Points, in no order, along strands that fork, close into loops and pass close to each other.
Two points are linked if the straight distance between their rows is under 47.6. Some points are linked to none.
k466: [-10  18  -9 -32   8  13   3  -3   5  -3  15  -9  11 -14 -16   2 -23   7
  18 -14  37  -8  -9  10]
k305: [  4  -9  -8  20   5  -9   1 -11   2  12  13   5  15   8  41 -21  26  -3
 -17  25 -15  11  17   7]
k168: [ 15 -14   7   0   0   4   5   3  -8 -17 -29  10 -22 -12  15  -3  -5  -7
   3   0 -17  -1  12  -4]
k50: [-10   4  13  29 -13 -14   0   7  17  16  17  -6  30  18  11  18  36   0
 -23  -7 -10  -3  -8   1]
k848: [  3  23 -26 -18 -23  36 -18 -13 -15   0  19  17   7  29 -31 -24 -10  32
  -3  39  50 -17  19   7]
k258: [ 12  21 -14 -27   9  10  10  10 -15 -19  -8 -25 -18 -36  -7  19 -43 -21
  33  -4  21  -8  -3   8]
k903: [ -5  17  16  15 -13   5 -25  -8 -13   5  25   2  36  17  12   3  31  -4
 -18  26  24  -2   3  12]
k456: [  2  19 -13 -39   9  23  -2  -1 -11 -13  15 -11  -3 -17 -21  -8 -42   4
  25  -2  40  -5  -8  10]
k631: [-17   2  18   4 -10   9 -15  -2   4   3  16   4  29  13  13   5  22   2
 -10 -13   7   1  -6  -1]
k575: [-26  -3  18 -21  -8  31 -23 -13  12   5  24  10  13  18 -10 -17  -3  13
  -3   3  28  12  -7   7]
k964: [ 17 -12   2   8 -13  37 -25  10 -33   6   4  15 -15  -2  15  -9 -27 -11
  22  14   8  -4  17   7]
k261: [  0 -24   6  22   7 -29   4   0  22   6 -11   1 -19   4  -4  13  19   9
 -19 -17 -52   6  -4 -25]
k912: [  6  13 -30 -19 -17  41 -15  -3 -24  -2  19  17  -3  15 -24 -19 -24  26
  11  33  46 -14  18  10]
k601: [  9   4  -6 -21  -8  45 -26  -4 -23   8  20   9 -11   2 -30 -20 -41   6
  33  15  42   1  11   6]
k966: [  5  -2  19 -30   9  16  -3  10   3 -21  -2   2 -22 -23  -6   4 -28  12
   3 -14   1  23 -11  23]
k23: [-11  13  -6   2  -7  -2   6  11   4   5   2   0  28   3   5   5   7  -6
   0 -18  15 -19  -3   0]
k393: [ 15   9  -3 -26  13 -14  25  13  -3 -24 -14 -31 -32 -33  -6  12 -45 -29
  25  -9  -6  31  -7   8]
k163: [  5 -32   5  16   9 -23   2  -8  14   0 -21   2 -31  -8   1  -4  13  -2
  -7 -12 -48   9   0 -26]
k371: [  2 -10  -2   0   7 -36  27  -4   2 -19 -43 -23 -49 -18 -19   3 -21 -20
  18 -13 -25  13  -4 -25]
k839: [ -2 -18  -1  14   4 -10  11   2   9   1  -9  12   3   4  20  -7  25   3
 -16   3 -25   3   5   2]
k635: [-12  19 -18 -19 -21  24 -14 -12  -4  -6  13  13  18  27 -18 -21  -2  26
  -9  35  46 -13  12  12]
k185: [ 15   3   5 -21   4   4  15  14  -8 -25 -16 -16 -36 -27   0   8 -39 -21
  25 -10  -6  20  -1   7]
k634: [ -7  14 -17 -32  -8  26  -2   2  -5 -16   9   9   6   2 -15 -19 -18  23
   6   5  36  -3   4  14]
k337: [  4  16  26  28  -7  -4 -25  -9 -12   6  33  -6  33  13  22  15  44 -12
 -28  24  10   9   6   6]
k724: [  7  13 -21 -22 -13  30  -9   7 -21 -12   6  12  -3   1 -12 -16 -24  14
  15  16  35 -11  14   7]
k384: [  1 -16 -10  12   9 -28  23  14  23   3 -25   7  -8   0  -6  -5  17  10
  -9 -16 -32  -1 -10  -2]
k59: [ 14 -36   3  16  10 -16   2 -13  -3  -3 -27   7 -34  -5  16  -8   7 -11
  -7   3 -42   8  12 -22]
k244: [ -9  -2  19 -21 -10  43 -32 -10  -3   3  23  15   2  15 -20 -24 -21  14
   7   7  34   7  -3   9]
k336: [ -2 -26 -18  20  13 -33  22   2  21  10 -21  12  -9   7  -3 -15  20  13
 -12  -3 -43   8  -8  -9]
k489: [  7 -24   0  11   4 -27   8 -13  -8 -19 -42  -8 -52 -13  -7  -2 -16 -22
  14  -1 -30   9   7 -29]
k979: [ 13 -18 -17  22  18 -26  10 -16  -7   7 -20   1  -8  -2  18  -7  16  -4
  -7  13 -26 -11  16 -18]
k256: [ -3   9 -13 -16  -9  19   2   7 -12  -5   2  -3   8 -10   2  -1 -13  -6
  26  -8  28 -17   4  -5]
k957: [ -2 -29 -10  37  14 -36  12  -7  21  23  -6   9  -7  13  -2  -7  33  15
 -26   5 -51  13  -6  -8]
k151: [  7  -1   8   1 -11  25 -22   0 -23  -4   6  15  15   6  16  -6   1   3
   2  15  16  -8  12   5]
k283: [  6  -8 -20  13   4 -21  20  -3 -11  -4 -34 -10 -22  -4   6   3   1 -18
  11  -4 -15 -19   8 -33]
k972: [  2   0  -3  18   3 -12   5   1  -3   7 -11  -2  10   2  12   7  18  -8
   2  -9  -9 -15   8 -20]
k388: [  3 -28 -16  18   5 -39   9 -24 -11  -8 -41 -13 -45  -8 -13  -4 -15 -17
  11   7 -26   0   7 -45]
k531: [ 22 -12  -4  24  14  -7  -6 -13 -17  17   7   8   4  -1  41  -9  14 -12
 -11  33 -23   6  26  -2]
k599: [ -3  15  -1 -14 -12  35 -24 -12 -16   4  18   9  19   9 -12 -14 -13  -1
  15   4  42 -11   6  -6]
k209: [  6  -8   2  47  16 -40   6  -8  10  33  11  -9   8  20   4   7  35  -5
 -24   2 -36   0   1 -23]
k34: [ 10  19  -9 -31  16  -4  17   6  -5 -22   4 -29 -13 -33 -11  16 -38 -13
  24  -9  16   2 -14  15]
k197: [  4 -11  -1   9  12 -34  25  14  23  -5 -36   2 -24  -4 -24  13   3  11
 -16 -21 -40  -3 -16  -5]
k222: [-24   8  11  13 -21  -4  -6   4  15  15  24  -1  42  27   2  10  31   3
 -20  -8   8   2 -17   6]
k300: [-19   9  -5 -12 -16  16 -10  -3  -1  -8   7  16  19  24  -4 -19  11  26
 -17  27  30  -4   1  24]
k210: [-12  12   7 -33  14   1  12   9  20  -5  13  -9   7 -21 -18  11 -21  18
   1 -21  12   2 -29  30]
k894: [ -1 -22  -1  31  22 -36   1 -18  17  20   0   6  -2  11  15   0  38  12
 -33  18 -53  17   3  -6]
k812: [ 11  18 -22 -16   0   1  22  13 -16 -17 -21 -19 -21 -28  -1  13 -30 -24
  29   1  11 -12   3 -10]
k326: [-25  -1  19  -6 -15  23 -20  -2   9   2  19   8  26  11   7  -8   8   9
  -4  -9  17   7 -10   1]
k440: [  2 -11  21  -1  -2   4  -2   6  11  -6  -6   4  -3  -6   8  15   9   0
  -8 -20 -16   0   1  -2]
k279: [ 16 -13  27  22   3   1 -19 -10  -4  10   5  -2   2   1  26  16  23  -5
 -22   7 -33   4   9 -12]
k681: [ 10 -11  10  -8 -10  35 -19  12 -27  -7  -2  16 -21  -7   3  -7 -38 -10
  28   4  14   6   8   9]
k409: [  3   4  10 -19 -12  48 -37 -15 -18  16  19  17  -8  21 -36 -21 -30  15
  20  16  36   1   1  10]
k613: [-11  13  -2  13 -10 -10  16  17  15  13   1  -2  34  14  -5  15  15   1
  -6 -20   4 -19 -12   1]
k167: [ 20 -20   4  14 -10  22 -19   6 -26  -2 -12  13 -22 -11  26 -10 -15 -15
  14  18  -9   1  18   2]
k118: [-10   4   7 -29   5  19  -3  12   2 -18  -1   6 -10 -12  -6  -3 -18  16
   2  -9  14  10  -9  24]
k381: [-18   1   0  -9 -10   7  -1   1   9  -9   3  13  17  12   7  -8  12  18
 -14  12  14  -4  -5  21]
k234: [  7   2 -12  -4  10 -29  33  12   5 -10 -32 -23 -37 -20 -13   8 -22 -22
  22 -24 -16   7  -9  -9]
k883: [ -9   0  12 -19  -1  11  -2   8   4 -16  -2  13   4  -3   4  -3  -1  15
  -6  -1   5  -1  -7  18]
k742: [  5 -13  29   5   0   4 -13   3   7   2  -5   4  -8   1  18  21  17   0
 -12 -13 -29   8   9 -16]
k237: [-19  25   3 -19 -11  14  -9  -9   3   4  19   3  35  13 -20   5   3  11
   1  -5  39 -16  -9   6]
k810: [ 18 -13 -15  21  14 -10   0 -16 -16   5 -14   4  -6  -5  34 -12  11 -10
  -5  27 -22  -6  25 -12]
k252: [  0  25  -2 -18  -9  36 -26 -23 -14  10  25   9  15  14 -31 -13 -19   7
  21  16  49 -15   8  -5]
k164: [  4 -17  16  20   7 -18  -3  -9  12  12   5   4  -1   9  24   7  39  10
 -34  11 -48  19   1  -2]
k395: [  7  -2  -4  -3  13 -26  30  18  23 -11 -28  -4 -22  -9 -18  12  -7   2
  -2 -28 -30   5 -18   7]
k332: [-12  28  11  12 -21  10 -25 -18 -13   4  29   1  40  22   6   1  23  -6
  -8  17  37  -6   4  -3]
k94: [-12  -4  19 -11  -3   7   3  17  20   3   3   0   5  -6   0  17   5   7
  -6 -31 -10   1 -12   4]
k312: [ 15 -29   8   8   0 -11  -5 -13 -10 -10 -36   3 -48 -14   7  -4 -10 -18
   1   3 -40   6   9 -22]
k801: [ 11  10  -8 -19  17 -28  36  14   8 -22 -21 -27 -27 -27 -12  12 -34 -19
  22 -21 -16  24 -14   9]
k203: [  8 -17 -31  22  13 -36  16 -11  -6   0 -27  -1 -18  -1   6 -12   8  -7
   0  11 -27 -16  14 -30]
k627: [-19  22  -2  -2 -16  13 -18 -11  -7   2  22   4  38  22  -9  -7  11   7
  -2  12  42 -11  -1  -3]
k750: [ -4  15  15  30  -9 -17 -20 -11   3  13  42 -11  31  17  23   7  47 -12
 -33  31   8  21   0  18]
k255: [  5   1  28  25  -3  -4 -19  -4  -4  10  20  -1  19  12  28  19  38  -7
 -25  10 -15   9  10  -4]
k820: [-23  20  -2 -26   1  13  -4  -7  14   7  22  -3  25   5 -24  -3 -11  15
   4 -16  40 -11 -15  11]
k775: [  8   8 -18  -3   2 -16  27   9 -13  -8 -33 -15 -22 -18  -2   9 -11 -21
  27  -8  -2 -18   7 -19]
k6: [  3  16 -10 -31  21 -10  18  11  12 -14   7 -21  -1 -30 -15  12 -33   2
  13 -17  13   2 -25  29]
k346: [ 10  -4  14 -17   0  16   3   5 -10 -15 -14  -6 -20 -23   4  15 -30 -11
  17 -18   2   5  -4  -1]
k739: [  1   2  -1 -13  13 -12  27  20  20  -9 -15  -6  -9 -17 -15  12 -10   3
   2 -28 -16   8 -17  17]
k188: [-19  -2  20   5 -11  -5   4  21  28  13  11   2  15   8  -5  21  21  12
 -13 -28 -16   3 -18   3]
k416: [ -3  12  10  41  -2 -28  -6  -5  10  21  34 -12  30  18  22   7  50 -15
 -31  16  -9  16  -2   6]
k459: [  2 -11 -26  31  17 -30  15 -10   7  23   7   2  16  11  25 -18  30  -2
 -17  25 -25   5  14  -3]
k546: [  7  -5  11 -14  -2  26  -9   6 -18 -11 -10   8 -12 -14   7   4 -22  -7
  12  -8   5   1   4  10]
k452: [-14  14  -3 -20   6   1  14  11  18  -3   2  -5  17  -2 -15   7  -5  19
  -3 -18  11 -13 -17  26]
k938: [ -1  -3   2  43   5 -34   7  -3  16  34  22 -11  19  20  16   6  43  -6
 -26   8 -29  11  -1  -4]
k679: [  2   6  -5  -1  -2   8   8   7  -8  -2 -14  -2   7  -4   9   5   1  -7
  12 -11   8 -18   3  -8]
k468: [ -7   6 -11 -15   4  -5  26  21  15  -7  -8  -1   6 -13  -5  -2 -12   7
   8 -19   9  -3 -13  15]
k929: [  3  -9  -1  34   9 -30   9  -1   7  16  -5  -5  10  12   7   8  30  -6
 -14  -9 -26 -14   0 -15]
k612: [-10   7  -5 -12  -9  25 -10   0  -8  -1  13   8  20   0   2 -12  -7   1
  13  -5  35 -12   5 -10]
k792: [  1  12  -7 -35   0  37 -13  -4 -16   0  20  -1 -11  -5 -30 -16 -46   2
  30   3  46  -2   3   3]
k794: [-13   0  12  27  -9 -11   8  16  25  20   7  -3  18  15  -2  18  30   6
 -24 -17 -27  -2 -13  -1]

A fork is a point with three links, a tip a point with one. Leave the first point through the second and follow the links. Name the first fork or tip that comes.
k283 / k203 => k459
k820 / k466 => k337
k801 / k393 => k167
k966 / k118 => k634
k634 / k724 => k966
k167 / k964 => k489
k750 / k416 => k679
k34 / k6 => k164

A tip is a point with one link. Name the tips that can be reached along the links from each point below, in the order of the rows.
k283 => k164, k459
k794 => k613, k252
k381 => k966, k634
k393 => k261, k388, k167
